Points on a hilly landscape, in no order, each with its height.
A ball rolls from a point to the lowest of its 2 nearest points, and stops where none of them is lower. Distance is the straight distance between rows; heights are no part of it.
j_224 (h 645): [106 100 114  73  97  75  77  76 115 140 107  89  95 100 114 112  91  84
 116  71 103 110  98 110 132  81  98  92  60]
j_134 (h 179): [102  62 102 110 124  98 137  89 133  81  89  93 101 104 119 105 107 137
  93 143  85  98  78 103  81 119  94 107 112]
j_722 (h 348): [ 64  95  96 121  96  73 107 101  92  90 106  86 132 106 105 123  94  63
 108  96 126 110 141  95 100  96 106  75 104]
j_415 (h 484): [103 119  91 106  83 105  86  78 110 118  88  74  87  96  96  78 113  89
 111 127 112 103  76  81  83  80 110 121  65]
j_201 (h 296): [ 76 113  99 136  90 120 125 118 114  89  79  93 101 109 112 110 118 107
  95 128 104  94 123  87  95  94  71 111 129]
j_926 (h 175): [108 115 101 101 111 101 106 111  69 122 119  91 106 121  84  89  85 112
  85  71 115  48 101 125 106 130  64  65 105]
j_6 (h 499): [ 93 126  83  84  81 109  89  82  87 103  98  65  83 107 101  92  87 108
 109 138 120 106  75  96  95  77  82 102  80]
j_91 (h 624): [130 131  92 131  80 117  84 102 117 109  95 101  95  82  70  75 114 124
 112  84  87  95  78 112 105 103  91  78  96]
j_212 (h 167): [ 94 105 120 116 101  91 112 146 123 113  98 115  63  94  62  67  82 120
  92 101  99 115  73 106 101 119 124 128  68]
j_744 (h 464): [ 92 121  80 107  83 104  96  83 130  93  93  84 103  96  98  95 107  78
 117 127  87 123  87 112  85  73 118 120  85]
j_781 (h 610): [100 109 101 123  87 104  95 135  82  78 112  66  99  58  98 120  82  92
  85  72 112 100  70  72 123  96  99  64  89]
j_888 (h 514): [ 95  92  79 128  87 102 105  74 144 104  81  74 122  81 101  88 123 101
 108 112  94  79  75  58  86 111 105  86 113]
j_618 (h 644): [ 60  55 128 116 107  81 123 102 126 119 110  88 106 134 109 103  91  88
 101 108  80  97 119 100 104  93 109 127  91]
j_616 (h 427): [105 129  82 106 100 115  87  91 163 115 122  97 121 107 105 105 127  69
 112 106  79  81 119 129 102  92 120  99 121]
j_506 (h 334): [ 82 117  86 133  89  96 108 103 116 110  90 102 132 118  99 113 117  59
 109  85 109  93 144 105 101 101  94  80 117]
j_378 (h 588): [103 134  97  82  90  90 109 143  84  67 108 115  75  79  82 112  75 114
 102 101 101 131  88 135 113 119  94  87 104]
j_485 (h 251): [ 91 102  97 146  99 110 104 122 105 112 108  95 103 111  75  77  93 111
 103 100 111  74 101 104 102 113  93  80 102]
j_898 (h 269): [105  74 126  68 104  80 114  89  71 116  82 117  87 128 133 127  95  97
  95 119  99  87  84  84  86 105  93 142  84]
j_531 (h 224): [105  87 112  81  96 126  81 117  58 103 111  94 105  99 110  99  90 114
  73  96 118  76 128  59  94  89 100 114 139]
j_750 (h 661): [101 108  81  78  87 102 110 116 111  97 137  68  90  95  96 108  68 108
  84 142 122  93  70 123  94 120 114  77  91]
j_824 (h 96): [ 79 115  90 106  72 110  93  67 120  98 113  80 104  82 136  75  85  90
 108 121 162  92 110  78  81 127  89  98  99]
j_543 (h 238): [ 96 101 102  84 117  96 107  93 106  87  77  99 108 132 105 128  88 107
 110  85  90  83  73 105 102  82  97 107  91]
j_509 (h 585): [ 93 101  96  85 106  79 101 127  66  77  96 121  90  92  76 108  80 103
 103 111 108 143  89 101 101 109 115  89  96]
j_457 (h 213): [ 89 103  99 101  96  90 141 127  91  93 111  85  87 104 104 119  83 119
  79 146 113 107 110 129 104 125  73  79 106]
j_612 (h 200): [117 114 115  83 137 118  76 104  96  94 111 144  81  92 109 107 117 105
 103  86 104 118 119 111 118 100  92 124 104]
j_45 (h 630): [126 130  79 106  90 109  70  81 120 115 113  85 100  91  76  77 105  93
 114  92 105  96  68 122 104  90 110  74  71]
j_934 (h 364): [104  88  86 112 114 120  97  86 110  82 118 133 117 109  84  73  95 109
 117  76  91 113 113 137  93 101 108  87 108]
j_678 (h 222): [ 95 117  87 101  95 113 103 114 106  70  79 128 112 112  74  90  86  95
  99  93  90 118  99 120  79  81 126 123 107]
j_261 (h 560): [117  88  86 113 111 118  86  58 111  92  82  98 104  78 112 102 135 107
 119  91  93 128  91  98 123  63  81  79  81]
j_352 (h 241): [107  84  98 106  59 130  91  90  57 101 106  88  97  90  99  66  88 129
  97 118 107 100 115  72  87  90  78 110 118]
j_668 (h 159): [ 95  67 117 128 106 105 143 124 133  87  95 106  83  97  97  81  94 142
  87 121  72 103  93 111  96 121 101 110 111]
j_66 (h 571): [111  92  92  81 111  99  91  86  74  82  77 148 103 100  76  80  99 130
 118  81 107 133 114  97  92 108  97 100 121]
j_557 (h 128): [110  63  98  64  93  75 109  75  58  88 103 101 118 102 115 140  94  93
  99  85  94 104  93 100 109 118  85  65 106]
j_487 (h 500): [100  95  93  98 104  91  77  79 129  91  95  78 106  81 103  89  84 118
 127 105 113 124  61  82  82  92 122  86  82]
j_205 (h 273): [109 100  92  97 108  99  93  83 100 103 100  95 108 119  85 101  92 124
 122  93  77 104  79 120 113  79  90  86  91]
j_774 (h 671): [ 98 100 116  91  93 103 111 126  80 104 126 105  85  91 104 101 102  99
  94 107  66 109 141 115 122 102  93 115 132]
j_952 (h 446): [ 69  95  91 134 117 106 116 107 134  69 101  70  98  87 124 122 112  77
 100 141 103 109  77  84  96  84 116 102  90]
j_411 (h 189): [ 88  94 111 110  89 104 116 108 104 118  91 108  90 132  89  81 103  85
  91 106  85  95 100 115  83  98 105 140  74]
j_357 (h 395): [ 96  87  86 117 112 113 103 107  71  77  89 129 104  95  61  79  96 113
 113  79  86 126 119  94 118  62 120  84 121]
j_96 (h 594): [115 124  95  91  87  73  99 115 100  90  98 107 105  89  89 116 100 105
 111  87  98 124  91 122 101 134  88  63 101]
j_770 (h 385): [ 59 132  94 105  90  83 106  76 160  94 103  79 129 109 117 104  91  84
 129  96 114 101 119 106 110 108  89  77 116]
j_454 (h 483): [ 89 109  79 110 104 103  87  47 117  86  89  73 118  83 106  64  84 103
 135 128 124 110  84  76  96  78 126  91  89]
j_103 (h 133): [ 92  71 108  84  66  88 122 113  96  92 118  86 121  95 121 121  89  77
  74  78  98  77 119  95  83 145 102  88 126]
j_879 (h 449): [107 107  79 109 132  98  83  88  92  83  82 108 111  99  94 122 133  75
 110 108 110 124  95  93  97  80 113  82  86]
j_412 (h 508): [118 107  81 127 110 103  70  87 116 118  96  81 118  77  91  96 120 104
 112 102 111  89  80  67 104 102 106  67 107]
j_482 (h 472): [ 99 120  83 109 131  90  72  79  97 108  77  85 117  98  93 103 115  72
 122 125 133 112 100  73  89  72 134  94  81]
j_264 (h 524): [ 89 117  94 113  98  89 100  83 148  96  70  74 104  91 114 110 124 103
 119 134 105 109  83  66  88  96  97  97 105]
j_107 (h 201): [ 79 100  86 127  87  90 119 115 108 104 116  86 100 100 100 109 109  85
 101 150 104 110 109 118  97 118  90  82 103]
j_435 (h 546): [ 85  89 112 147  78 128 118 110 117  72 110  85  92  71 125  98 109  99
  94  84  82 113 103  88 116  90  74 107 102]
j_604 (h 211): [ 92  79 135  89 116  97  86 108  83 102 103 103  97 113 114 118  89 137
  99  88  96  92 126  78 122  69  87 125 126]
j_396 (h 672): [ 95 111  94  96  84 114 101 134  92 107 130  95 102 101  98 103  84  90
  87 139  86 102 140 127  97  96 112 112 143]
j_126 (h 605): [ 89 140 117 108  94 114  93 117 114  83  94 115  81 100 107  97  87 115
 101  75 123 119  98 118 100 106  65 128  85]
j_601 (h 670): [115  89 111  94 117 110  99 129  88 105 140 121  80  79  91  77 106 110
  95 115  77  99 127 115 105 127 119 106 133]
j_140 (h 191): [101 101  86 102  86 109  97 109 130  85  87  96 122 107  87  92  81  90
 104  78  89  95  82  99  75  73 149 106  99]
j_108 (h 653): [ 85  66  94 120 110  77 111  86  78 102  75  83 117 116  77 114 108  83
 105  84  90  97  90  80 115  60 114  74  75]
j_63 (h 675): [101 104  82 127  72 114  91 139 120  98 116  91 100  86  96  90  66  83
  86 117 142  79 103  92  75 119 144  99 100]
j_234 (h 132): [ 74  77 103 102  77 104 101  82 109  96 121  70 102  81 131  90  82 113
 102 123 136 110 107  70  92 110  87  95 108]
j_405 (h 290): [108 107 116  70  74  98 111  97  77 103  60 104  88 115 122 122  98 107
  91 111  85 101  96  79  83  86  81 143  98]
j_700 (h 268): [113  84  83  69  66 134 104  74  59  86 111  83  97  90 128 107 109  83
  81 106  86  96  97  92  92  89  76 113 102]
j_840 (h 310): [ 90 122  98  60  65  97 112 116  95  96  73  74 100 114 119 137  88  88
  80 129  97  94 110  85  81  78  99 133 126]
j_834 (h 350): [103  83  81  97  95 118 117  97  85  72 117 116  97 121  81  74  89 102
  92 125  83 105  84 147  73 104 116 110 102]
j_331 (h 258): [114  94  96 107  77 136 114 101  66  75  88 102  81  81 112  98 125  97
  76  91  90  96  91  73  96  96  76 115 102]
j_237 (h 184): [116 108 117  86 119  90  71 120  89 131  68 121  96 115  79  99 109 115
  95  76 109  90 106  68  95  93 123 113 102]
j_862 (h 165): [ 89  80 100  83  83  93  97 101  89  85 104  89 120 112  97 109  69  89
  95  76  95 103 102  95  95  72 133 103  97]
j_928 (h 665): [135 125  83  95  61 129  66 103  74 106 129 100  90  70  92  70  93  97
  94  86 121 102  92 106  94 110  98  83  90]
j_699 (h 232): [ 99 100 108 102  75 132 106 121  60 111 100  91  88 101 101  83  89 122
  69 114 123  65 116  73  89 108  73 112 123]
j_666 (h 195): [ 88  75 115 105  68  78 119  94 116  98  89  85 115 107  93 114  83 100
  98  45  82  94  83  97 110  98 101  82  81]
j_764 (h 580): [112 104  88  69  98  94 107 107  53  80  96 131  92 108  74  89  86 116
 101 101 101 115 102 124  86 118  98  95 109]
j_351 (h 121): [124  95 109  94 153  83 128 110  90  96  89 136  80 113 102  80 112 114
  81 102  80  51 106 115  81 127 113 115 124]
j_369 (h 519): [108 106 106 106 124  91  66 103 118  93  90 110 111  80  95  87  80 108
 117  76 125 138  85  91  83  87 141 110  71]
j_643 (h 185): [111  95 119 124 104  85  85 104 131 134  73  92 104  93  87  92 119 100
 108  63  96  99  91  71 107  88 117  96  73]
j_670 (h 122): [ 81  98 123 112  96  72 105 137 124 125  87  97  94  99  96 109  97 111
  92 124 104 118 113  89  97 114 101 117 106]
j_638 (h 539): [120 105 111  90 120  90  56 100  94 114  99 130  97  60  90  87 101  91
 103  81 120 153 110  96  96  98 131 117  72]
j_893 (h 606): [123  92  95  77 106  95  90 114 102  76  90 106 111  78 107 140 106  94
  94  75  79 112  73  89 112  99 123  82 107]
j_776 (h 170): [125 118 117  69 140  70  97  94  72 122  98 138  88 121 114 123 103 105
 105 116  92  93 105 136 107 115  84 115  97]
j_394 (h 145): [102  81  82  81  73 103 110  90 104  83 115  97 130 101 107 108  88  74
  92  72  90  92 102 109  83 114 118  78 110]
j_576 (h 203): [102 132 106  75 121  96  67 105 109  99 107 105  99  96 130 139 104  79
 104  83 132 115 101 103 106  97  92 103  90]
j_406 (h 577): [104  84 105  84  75  97  97  75 102  74  99  72 116  61 132 130  91  96
  93  59 113 112  79  62 106 105  91  79  95]
j_458 (h 652): [121  97 122  84 116  84  83  92 105 128 115  96  99  94 116 125 101 115
 109  72  89  88  89 108 131 112  82  81  90]
j_232 (h 435): [ 91  63 101  91 134  90 102  71 114 108 118 102  98 126 120 115 114  73
 113 122  81 103  86 112 101  92 117 117  73]
j_662 (h 217): [ 99 102 113 134 121  82  76 116 142 134 103 107 113  92  92  95 124  90
 112  83 101 110 118  88 101 109 122  95  96]
j_597 (h 177): [101 115 116  68 103  97  79  98  93 115 120  96  88 111 127 115  86  96
  97  88 140  93 100 101  91 120  81 108  80]
j_146 (h 190): [ 89 101  76 138  55  93 108 116  87 110 100  82 112  89  84  99  96  84
 103 126 111  92 122  86  93 117  96  71 120]
j_842 (h 443): [112 112  78 106  88 107  86  90 149  86 116 106 122  88  96 101 112  70
 110 123  84 112  97 120  74  93 148 110 119]
j_747 (h 295): [ 85 115  91 100  95 114 124  92  90  73  83 138  87 111  79  86 102 103
  96 131  78 130 107 146  82  94  84 145 106]
j_956 (h 112): [110  67  94  73  93  83  95 100  83  83 121  86 116  80 119 123  90 107
  93 102 109 109  85  85  83 142 102  63 119]
j_852 (h 590): [105 128  74 112 128 110  94 100  76  91  67 144  99 117  58  94 134  95
 112 114  97 119 117 108 104  74 104 104 117]
j_258 (h 210): [ 92  83 117 110 117 103 109 107  97 103  77 103  88 139  92  92  89 119
  96  89 100  81  71  92  90  93  96 118  74]
j_61 (h 221): [ 99 103  96  99 128  83 154 139  79  80  94  89  79 107 111 133  77 134
  58 145  95  83 104 121 114 101  83  84 119]
j_300 (h 377): [129 117  68 110  71 142  85  83  77  95 106 109 101 104  82  76 119  78
  90 114 106  84 101 110  79  86 108 106 102]
j_564 (h 104): [ 96 114 122  92 141 104  71 105 119 100  98 121 105 109 126 128 110 114
 108  77 119 104 122  92 110 102  83 112 113]
j_583 (h 319): [ 96 101 107  66 103  88 109 142 100 106  89  93 102 114 110 136  91  93
  74 136  92  95 115  88  81  96 131 134 129]
j_491 (h 198): [119 122 121  92 115  89 107 120  80 105 110 105  80 102 111  93  77 140
  91  79 101  68 106 127 108 131  59  87 109]
j_589 (h 383): [106 103  86 118 124 135  83 108 107  95 107 142 107  95  72  61  98 104
 112  70  98 103 126 115 114  67 132 101 113]
j_636 (h 202): [113  75  85  81 129  99 108  81 135  93 103  81 107  96 112 104 100 136
  91 156 117  83  65  89  74 124 116  88 124]
j_425 (h 581): [116 108  83  79 109  95  99  98  68 101  68 150 100 100  62  90 126  97
 110  80 106 122 129 106 116  92  99  79 115]
j_504 (h 569): [137  90  97  95 112 109  84  94 106 109  56 121 104  73  99 112 141 103
  82  54 107  94  71  69 111 106  99  85  86]
j_799 (h 234): [ 74  72 126  80 122  97 105  94  82 100 106  93  97 142 125 123  77 119
 101 119 101  82 108  92 107  67  88 135 108]
j_794 (h 542): [104 122  91 118 118  97  86  67 135  94  81  74  99  80 111 105 132  87
 124 114  96 120  66  81 112  75 101  91  71]
j_590 (h 663): [116 113  89  72  58 117  87 113  81  95 134  77  86  88 100  90  70 100
  88 110 105  99  76 120  87 106 102 103  87]
j_279 (h 144): [105  93 119 117 130  99 139 128 105 104  95 117  66  99  94  67 102 137
  85 105  79  64 105 110  98 123  91 113 115]
j_894 (h 162): [132 117 108  63 133 104  91  96  73 107  98 150  78 106 118 128 126  86
  98  92  99  98 111 138 134  96  82 111  90]
j_677 (h 674): [ 86 123  97 102  75 109  95 144 108 102 120  97 102 102  93  96  69  82
  88 100 117 102 120 120  89 103 119 116 108]
j_982 (h 436): [ 79 110  88  94 118 106 109  91 123  74 117  72  91  98 132 136 116  67
 107 136  78 108  77 108 115  77 103 109  90]
j_892 (h 300): [ 77 102 121 114 118  72  99 107 118 132  96 132 111 125  70  93  89 110
 119  80  80 117 130 128 116 102  95 116  96]
j_989 (h 316): [ 71 113  85 132  79 110 128  90 108 103  84  90 120 131 102 103 125  74
 107 117  89  86 136 106  92  84  72 108 120]
j_74 (h 256): [ 85 131  91 101  83 119 100 111  99  84  99 143  98  97  77  81  90  87
  87 106 106 125 126 126  74 104 105 146 110]
j_391 (h 304): [111  96  84  64  66 118  95  61  96  92 107 104 100 103 119  89  97  78
 101  96 100 117  91 116  68  96  99 134  76]
j_813 (h 392): [112 105  73  91  84  93  98 109  92 131 114  89 124 120  62  91 103  65
  95  95  83  64 101 125  88 111 128  70 106]
j_837 (h 536): [ 87 102  92 127  86 141 111  80 113  72 108  84  89  90 129  95 112  96
 106 117  88 118  92 107  98  74  70 121  91]
j_963 (h 362): [121 101  68 103  82 123 103  67 105  81 108 104 111 115  78  78 107  90
 104 106  91  91  77 135  72 103 108  87  96]
j_957 (h 146): [ 72 100  97 122  80 115  99  88  87 110 129  76  96  95 126  77  86  66
  98 124 151 100 129  95  84 107  85 116  77]
j_386 (h 647): [ 48  74 118 127 101  72 126  77 110 111 108  61 104 117 113 102 103  70
 105 120 100  95 118  80 113  81  98 108  80]
j_317 (h 43): [116 118 123  90 153  63 124 109  88 117  82 150  69 118 110  95  96 121
  87 124  88  72 105 132  89 112  95 142 105]
j_283 (h 178): [ 80 104  67 113  51  93 103  88  83 115 108  64 109  90  96  88  90  75
 111 166 111  99 128  81 100  84 105  87 121]
j_414 (h 387): [129 125  80  96  84 121  96 109  83 118  89 103 105 117  66  86 118  82
  81  95  87  60  93 113  85  98 113  96 101]
j_419 (h 247): [130 112 104  96  87 101 109 112 136  99  87 106 102  86  99 104 126  98
  82  89  68  80  91 104  77 127 118 109 116]
j_768 (h 153): [125  85  97  72 113  88 127  82  60  91  89 116 106 105 123 138 106  98
  90  92  68  74  92 120 112 107  73  85 114]
j_12 (h 337): [107  76 108 113 103 101  86 105  94 126 107  93  96 109  87  70 105 124
 108 127  93 103 102  85  85  99 109 106 106]
j_244 (h 307): [129 113  96  92 114 109  75  91  75 114 101 115  86 115  65  73 107 129
 112 114  88 106  82 126  99  89  95  98  91]
j_189 (h 562): [ 91  82 103 118 101 106 102 114  94  84  91 130  98  97  78  62  83 128
 106  85 120 118 108  81  83 111 109  99 110]
j_398 (h 239): [ 88 109 107 121  94 100 105 135  67 104 120 100  85  99  78  86  83 109
 100  93 108 101 120 109 123 113  84  79 105]
j_825 (h 463): [ 77 113  84  86 103  99  83  70 122  94 123  67  97  96 112  67  73  89
 118 145 114 112  83  99 103  84 132 105  79]
j_54 (h 658): [130  84  95  82 150  99  87  88  75 107 143  88  95  90 109 114 111 107
  92 109  96  77  68 117 119 126  87  73  93]
j_611 (h 555): [137 122  93 107 103 114  63  94  94  95  89 134  89  61  88  84 137  73
  92  84 132 132 108 100  96  97 127 103  79]
j_413 (h 332): [104  99  93  95  95 113 116  87 100  92  96 115 104 127  96  77  89 128
 103 121  83 104 105 141  75 101  81 123 112]
j_145 (h 147): [ 93 108 129  99 104  76 113 132 119 118  83 126  85 104  77  82  83 128
  97  89 101 106 107 104  92 133 102 125 102]
j_953 (h 660): [114  86  96  77 129  91 110 103  98  98 137  76  93  99 111 109  82 114
  84 132 104  70  58 131  93 132 103  80  94]
j_79 (h 574): [108  96 109 105  99  97  89  69 140 116  75 108 113  95 112 109 125 115
 121  64  83 111 111  97 123  75  77  91 102]
j_478 (h 117): [ 86  94 127 120 115  78 118 142  83 111  98 117  48  85  72  85 103 107
 103  96  99 122  84  84 123 116  99 113  64]
j_36 (h 336): [111 101  98  91 125  88  89  92 108 121 101 135 117 125  77  91 105 117
 114  84  86 102 127 137 104 108 100  87 116]
j_104 (h 616): [123 156  94 122  89 108  73 127 133  99 103 114  93  75  74  93 113 118
 111 109  89 111 103 117 106 105 105  97 129]
j_695 (h 623): [ 78 120 126 122 113 119  85 108 127 103 115  93  87 112 126  99  89 107
 108  76 118  99 109 100 114  80  75 128  79]
j_121 (h 181): [ 81  94  88 100  83 126 103  70  70  91 134  84 107  98 134  96  98  67
  97  95 132  92 125  99  97  99  67  94  91]
j_789 (h 331): [105  72 100  91 115  89  88 110  88 123  94 101 114 118  91 106 118  92
  96 118  85  91 111  76  83  96 136 106 121]
j_259 (h 101): [ 83  98 125 117 107  80 101 140  81 114  90  94  66  88  82 103  96 128
  99 128 101 131 102  80 125  96  93 109  90]
j_602 (h 669): [108  75 105  92 105 101  91 131  82  93 137 110  90  88  91  86  86 101
  88 102 102 104  96 104  95 130 132  93 101]
j_479 (h 215): [107  87 109 119  78  91 111  89 117  93  66 113 107  98  89  92 103 129
 111  54  86 113  87  89  99 109  87  82  91]
j_423 (h 517): [103 116  96  88  93 115  91  67  91 101 111  88  77 108 122 100 118  91
 109 130  93 111  91 114 101  82  65 127  78]
j_475 (h 250): [123  88  99  92  78 123  96 102  39  99  94 111  74  75  96  75 118 114
  85 114 104 112 110  62  92 110  84 105 113]
j_645 (h 164): [ 99  85  91  75  79  77  96  49  95 127 103  62 118  76 100  95 100  75
  91  68 112  85  81  82 137 102  96  59  70]
j_975 (h 600): [128 120 103  76 110  62 100 111 117  81  72 119 104  84 108 153 112 104
 108  94  81 115  75 106  98 128 107  78 106]
j_916 (h 651): [ 57  79 100 129 101  64 128  75  84 113  78  64 109 137  82  98 107  77
 106 110 109  83  91  75 105  85  85  79  72]
j_736 (h 573): [113  97 105 109  94  96  91  99 112  97  73  94 111  60 117 125 119  93
  88  38 116 105  85  64 117 108  87  72  79]
j_277 (h 407): [ 78 127  93 100 106 106 103  79 161  89 111  78 116 102 122 117 107  86
 117 101  80  82  91 108 117  96  98  92 116]
j_730 (h 328): [120  83 119 102 127 101  85 110  87 125 104 110  69 111  73  59  93 147
  99 123  93  97  71 107  93 107 109 117  81]
j_7 (h 638): [122  94  95  91  97  99  83  67 120 127  91  91  92  90 100  89 112  88
 115  68  99 104  69 115 120  81  99  83  43]
j_195 (h 584): [105 108 122 104  95 110 111  99 130 117  77 121  94 105 118 114 119  95
  99  49  76  88 111 113 131  92  74 114  84]
j_8 (h 286): [122  76 105  49  78 115 102  71  61 103 114 117  89 113 131 104  90  92
  90  94  87  98 105 117  90  97  86 134  92]
j_113 (h 124): [ 81  76  96  68  72  86 116  83 105  87 103  72 123  95 126 122  86  92
  86 106 115  83 100  70  77 129 100  87 129]
j_240 (h 558): [ 95 100 109  95  92 129 113 120  99  83 106 136  83  86  87  60  85 130
 100  87 105 104 123  94  85 107 102 131 131]
j_94 (h 426): [ 98  60 108 105 123  80 106  92  93 104 110 108 108 118 103 112 110  94
 105  96  83 104 100 104 106 117 101  81  94]
j_158 (h 444): [ 83  67  98 113 126 113 101  98 102  83 117  86  89 104 120 104 113  74
  93 135  97 109  86  88  85  85 124 127  83]
j_553 (h 252): [103 120  87  64  78 127  83  79  88 101 125  88 100 101 121  93  81  58
  95  80 121 101 105 115  89  69 114 120  69]
j_33 (h 139): [ 94 122  90  92  85 122  92  90 106 101 126  82  99 106 116  89  82  94
  97 103 144  74  91 105  85 127  79  90  90]
j_906 (h 419): [103  73 104 123 103 102 127  91 109 111 102 115 102 113  91  92 122 100
 106  73  58  94 105 127 124 108  82  81  89]
j_725 (h 550): [ 91  70 134 110  81 109 116 110 100  83 107  99  93  86 121 112  99 107
  84  58  75  96 116  75 123  99  89 121 111]
j_246 (h 180): [ 98  90 101  86  74  78 109  70 119 114 110  65 115  89  94 110  79 103
 103  51  89  80  61 101 131 104  87  63  78]
j_944 (h 212): [ 95  92 114  94 132  74 125 110  77  94  72 108 115 133  96 142 107 109
  95  97  65  71 122 100 117  81  91  92 140]
j_362 (h 554): [ 96  93 128 100  90 113 121 123 114  73 110 123  86  74 116  90  93 121
  99  58  90 106 127  90 108 123  85 118 131]
j_548 (h 208): [ 92 117  81  76  86 125  98  95  81  91 141  84 103 105 126 120  92  50
  89  93 109  89 115 125 110  87  90  98  91]
j_690 (h 186): [107  79  93  82  99  89 126  86  82  85  78 109 123 124  95 129 100 109
 102  92  46  89 107 119 114  75  98  89 127]
j_162 (h 161): [ 98  93  92  90  92  85 100  85  68 129 115  68 122 117  75  89  79 104
  94  76 124  58  83  94 104 123  80  55  96]
j_835 (h 230): [ 92  98 114 118 132  83 139 120  88  95  79  88  91 118 107 122 101 130
  82 128  69  70 108 109 118  88  68  98 131]
j_652 (h 163): [ 64 100  99 104  64  82  99  91  91  99 135  54 107  79 111 104  73  74
 103 133 116 105 136  85 115  82 113  92 116]
j_128 (h 259): [ 81 117 108 129 115  68  88 113 140 133  84 109 120 110  76 106 104  82
 120  82  87 129 118 118 112  87 118 102  78]
j_900 (h 325): [ 80  82 109  88 115  83  90 127  87 117  97 111 107 114 100 112 100  78
  88 134 111 122 128  83  78 101 135 135 111]
j_64 (h 422): [ 90  94 105  86 118  78 104  83 136 104 111  84 104 100 131 147 113  85
 119 111  64 100  98 106 125  95  99  99 110]
j_497 (h 604): [111 158  90 113 105 111  95 118 112  86  66 138  95  93  64  95 129 109
 107 108  95 112 118 103  95  93 100 114 136]
j_130 (h 235): [126  97  97 100  62 101 108  98 121 109  69 105 117  86  93  98 115  97
  84  51  85  84  86  83  89 122 104  86  99]
j_523 (h 655): [127 100 101  72 118 104  75  97  77 113 116  77 101  83 110 119 105 117
  85  96 101  79  83  78 114 109  83  88 111]
j_830 (h 411): [102  91 109 105 119 102 134 107  82  98  82 129  76 113  86  96 118 104
 103  90  54  89 109 113 124  87  92 116 103]
j_738 (h 255): [ 86  64 119  62  98 105 103  78  95 107 112  92  91 120 139 103  86 103
  93 126 112  93 101  79  80 103  97 140 102]
j_329 (h 176): [ 86  84 111 134  74 100 123 142 106 118  94  92  82 113  63  66  84 108
  88 113  76 103  89 103  97  92 122 120  78]
j_445 (h 272): [ 86 118 102 146 106 116 123 114 128  98  73 110 105 124  89  82 113 126
 103 100 104  76 119 107  92 111  72 104 121]
j_930 (h 223): [ 96 127 131  90  92  92  97 127  76 112 120 103  78 104 108 110  82 120
  97  82 109 103 126 118 124 110  58 103  99]
j_727 (h 609): [107 109 100 104 121  99  89 143  88  68 103 104  98  67  95 129  99  98
  86  66 115 101  71  76 116 116 117  66 102]
j_242 (h 448): [ 67 123  84  92 107 108 103  63 125  84 114  71  96 102 132  90 105  63
 101 151  98  95  84  95 117  97 113 108  89]
j_219 (h 403): [ 95  95  98 116 109 117 114 110  89  85  75 118  91 109  71  82 105 126
 111 105  58 112 106  96 111  66 102 117 121]
j_40 (h 434): [ 90  81  92 119 137  89 105  99  71  78  90 125 101 122  83 107 118  88
 109 106 113 121  91 104  96 110  99  81  79]
j_609 (h 149): [113  93 109  95 108  75  79  97 116 129  54 101 111 119  75 100 106 119
 110  82  91  97  74  64  86  81 127 100  90]
j_483 (h 182): [ 82  95 120  98 126 100  84 119  89  80 106 102 105  96 125 134  90 129
 100 102 120 107 125  75 114  92  80  96 138]
j_43 (h 148): [ 70  67 109 113  72  88 104 104 109 104 145  73 112  84 110  97  75 106
 101 120 111 107 131  97 103 115  98  83 124]
j_592 (h 150): [101  99  75 105  93  90  99  69  85 123  96  57 127  91  78  88  98  90
  92  69 126  63  56  70 124 113  81  65  82]
j_899 (h 667): [125 111  96  93  98 100  69 120  72 106 140 120  81  74  70  68  89 103
 100  95 120 119  95 112 102 130 124  85  87]
j_187 (h 363): [ 65 118  85 111  76  68 114  75 121  80  96  71 133  94 105 111  77  67
 127  91 122 108 120 102 103  96 107  57  97]
j_691 (h 496): [116 110  82 105 118 110  59  75  98 102  88  91 121  78 107  96 109  97
 112  99 150  95  96  53  83  91 121  82  99]
j_87 (h 209): [121  85 110  81 114 116  66 105  72 113  90 121  99  93 104  98 114 108
  85  75 115  95 124  58  99  82 114 112 115]
j_890 (h 564): [138  76  94  96 115 111  72  82  90 105  85 123  97  74 103  89 140  81
  87  80 120 110  91  85  95  98 124  90  70]
j_908 (h 637): [ 68  81 121 120 127 111 109  90 138 101 101 106 100 130 130 107 102  95
 112  83  94  97 110  95  99  84  89 142  88]
j_891 (h 593): [113 121 121 101  87 100 101 101 114 109  93 120  85 107 105  92  96 113
 106  50 103  97  96 120 105 123  71 110  75]

Call two points neighbours if one is among the 2 nearest of the other. Go from one point of each pair to the other, from neighbour to neighbour, staying as low as possible. Name the highest point that can't be avoided.
j_564 / j_592: j_414
j_894 / j_956: j_835
j_609 / j_317: j_391
j_564 / j_259: j_12
j_564 / j_317: j_612
j_564 / j_824: j_576
j_317 / j_894: j_776
